Points on a hilly landscape, in no order, each with its height.
From any point a climber steps to the highest of the 5 points nearest to it. It stops when none of these is higher. Distance is the straight distance between rows; heights are no part of it.
j789: 100 104 91 86 101 117 103 66 104 140 121 141 122 137 90 68  height 6.63
j974: 111 92 103 89 70 115 85 105 124 84 100 106 79 94 83 112  height 4.23
j861: 109 121 64 89 112 97 129 67 102 118 120 112 157 140 92 70  height 7.97
j932: 94 74 116 78 121 77 73 96 64 122 75 93 75 79 135 62  height 2.20
j352: 77 89 124 96 118 82 86 129 66 98 82 102 71 94 151 95  height 2.32
j659: 118 99 111 102 64 105 61 123 106 101 96 127 70 91 111 93  height 4.95
j816: 119 92 112 75 70 108 76 103 95 109 93 112 74 81 109 86  height 7.40
j962: 101 87 90 123 105 118 117 96 112 74 91 64 79 86 76 123  height 3.46
j485: 69 56 93 121 80 55 73 127 99 94 104 94 80 102 136 146  height 2.02
j967: 111 131 94 85 92 127 118 89 115 101 107 118 123 112 68 96  height 5.66
j723: 98 111 78 87 81 109 113 53 111 123 111 96 156 102 78 61  height 6.61
j936: 105 137 70 99 96 103 126 67 103 112 107 89 167 103 76 78  height 6.56
j355: 133 143 81 131 127 91 129 113 123 90 129 102 157 120 71 132  height 4.42
j360: 103 68 112 68 88 107 86 84 81 123 93 95 90 75 106 70  height 4.75
j481: 97 73 94 106 93 116 107 107 116 75 88 72 70 84 100 122  height 2.70
j614: 138 120 75 92 137 106 122 104 117 95 124 129 140 147 83 127  height 5.70
j176: 92 69 77 113 55 75 74 111 131 83 100 102 74 94 101 146  height 2.52
j146: 57 95 127 107 109 73 99 132 76 84 95 98 78 105 152 119  height 2.25
j79: 119 124 97 94 106 116 100 99 115 99 119 143 106 130 76 111  height 4.41
j784: 116 111 111 98 87 111 79 88 100 135 111 143 95 114 84 63  height 5.77
j630: 90 78 119 81 111 92 108 102 73 95 83 92 66 93 137 90  height 6.71
j321: 122 127 71 91 130 107 128 85 103 113 125 125 151 146 91 97  height 6.93
j242: 140 99 60 76 137 106 98 95 104 122 135 135 126 142 87 97  height 5.71
j815: 110 109 106 100 74 108 83 104 134 80 110 125 92 111 66 124  height 6.39
j718: 108 104 99 77 76 120 103 73 103 120 111 117 113 91 73 67  height 7.62
j884: 96 62 110 75 96 113 109 56 87 120 89 75 116 73 91 59  height 4.11
j904: 63 72 107 139 102 78 127 111 111 66 92 83 71 101 118 131  height 3.64
j482: 111 92 121 86 75 102 66 93 85 136 86 111 85 85 108 60  height 7.63
j773: 97 68 107 93 95 93 88 122 96 79 98 91 62 90 126 119  height 2.73
j392: 71 96 100 103 128 80 57 160 65 121 63 96 90 102 150 100  height 0.75
j762: 122 138 86 116 105 117 108 99 113 87 110 73 127 79 49 108  height 4.29
j868: 106 100 84 97 101 138 118 79 97 101 94 71 115 76 68 87  height 3.55
j51: 106 88 109 96 103 81 56 131 73 125 73 101 69 80 147 80  height 1.26
j836: 123 139 94 107 95 113 109 102 131 85 111 103 126 110 61 126  height 4.44
j10: 90 80 91 136 105 96 114 99 116 70 92 67 72 81 84 137  height 3.19
j287: 46 105 140 117 98 80 129 125 96 74 81 86 87 95 133 126  height 3.74
j917: 64 98 141 77 117 75 123 83 62 101 73 89 84 97 134 71  height 2.84
j192: 95 70 96 108 62 80 60 126 118 87 101 104 69 94 120 127  height 3.13
j451: 71 97 126 91 129 62 83 108 57 117 71 94 80 98 147 62  height 1.54
j612: 130 168 84 138 118 92 104 102 104 91 141 81 160 86 79 113  height 4.85
j586: 124 153 79 113 119 109 138 95 109 103 117 100 160 113 82 98  height 5.97
j236: 112 96 102 76 72 130 99 93 108 103 97 95 91 90 83 94  height 5.09
j69: 57 84 118 118 116 63 64 150 73 100 90 106 85 107 154 126  height 0.12
j926: 111 118 112 99 75 110 68 105 107 124 105 139 79 100 95 81  height 5.39
j877: 99 95 98 79 72 113 102 61 109 130 115 109 136 104 79 57  height 6.40
j778: 97 71 103 83 104 119 127 67 80 113 84 73 94 75 95 75  height 3.02
j557: 74 84 125 105 107 94 121 115 94 77 90 83 62 97 136 120  height 6.94
j855: 120 115 94 116 111 89 107 100 140 77 113 137 116 139 63 146  height 4.38
j89: 104 99 85 137 121 114 106 96 109 64 101 60 81 79 62 123  height 3.62
j200: 109 100 83 127 123 130 115 92 104 81 99 55 90 77 65 110  height 3.82
j147: 64 102 130 103 110 86 127 115 81 77 81 87 80 96 138 109  height 4.36

Where does a climber stop that starts at each point below?
j614 | j861
j917 | j557
j932 | j557
j451 | j557
j89 | j718
j962 | j718
j778 | j557
j10 | j718
j612 | j861
j355 | j861
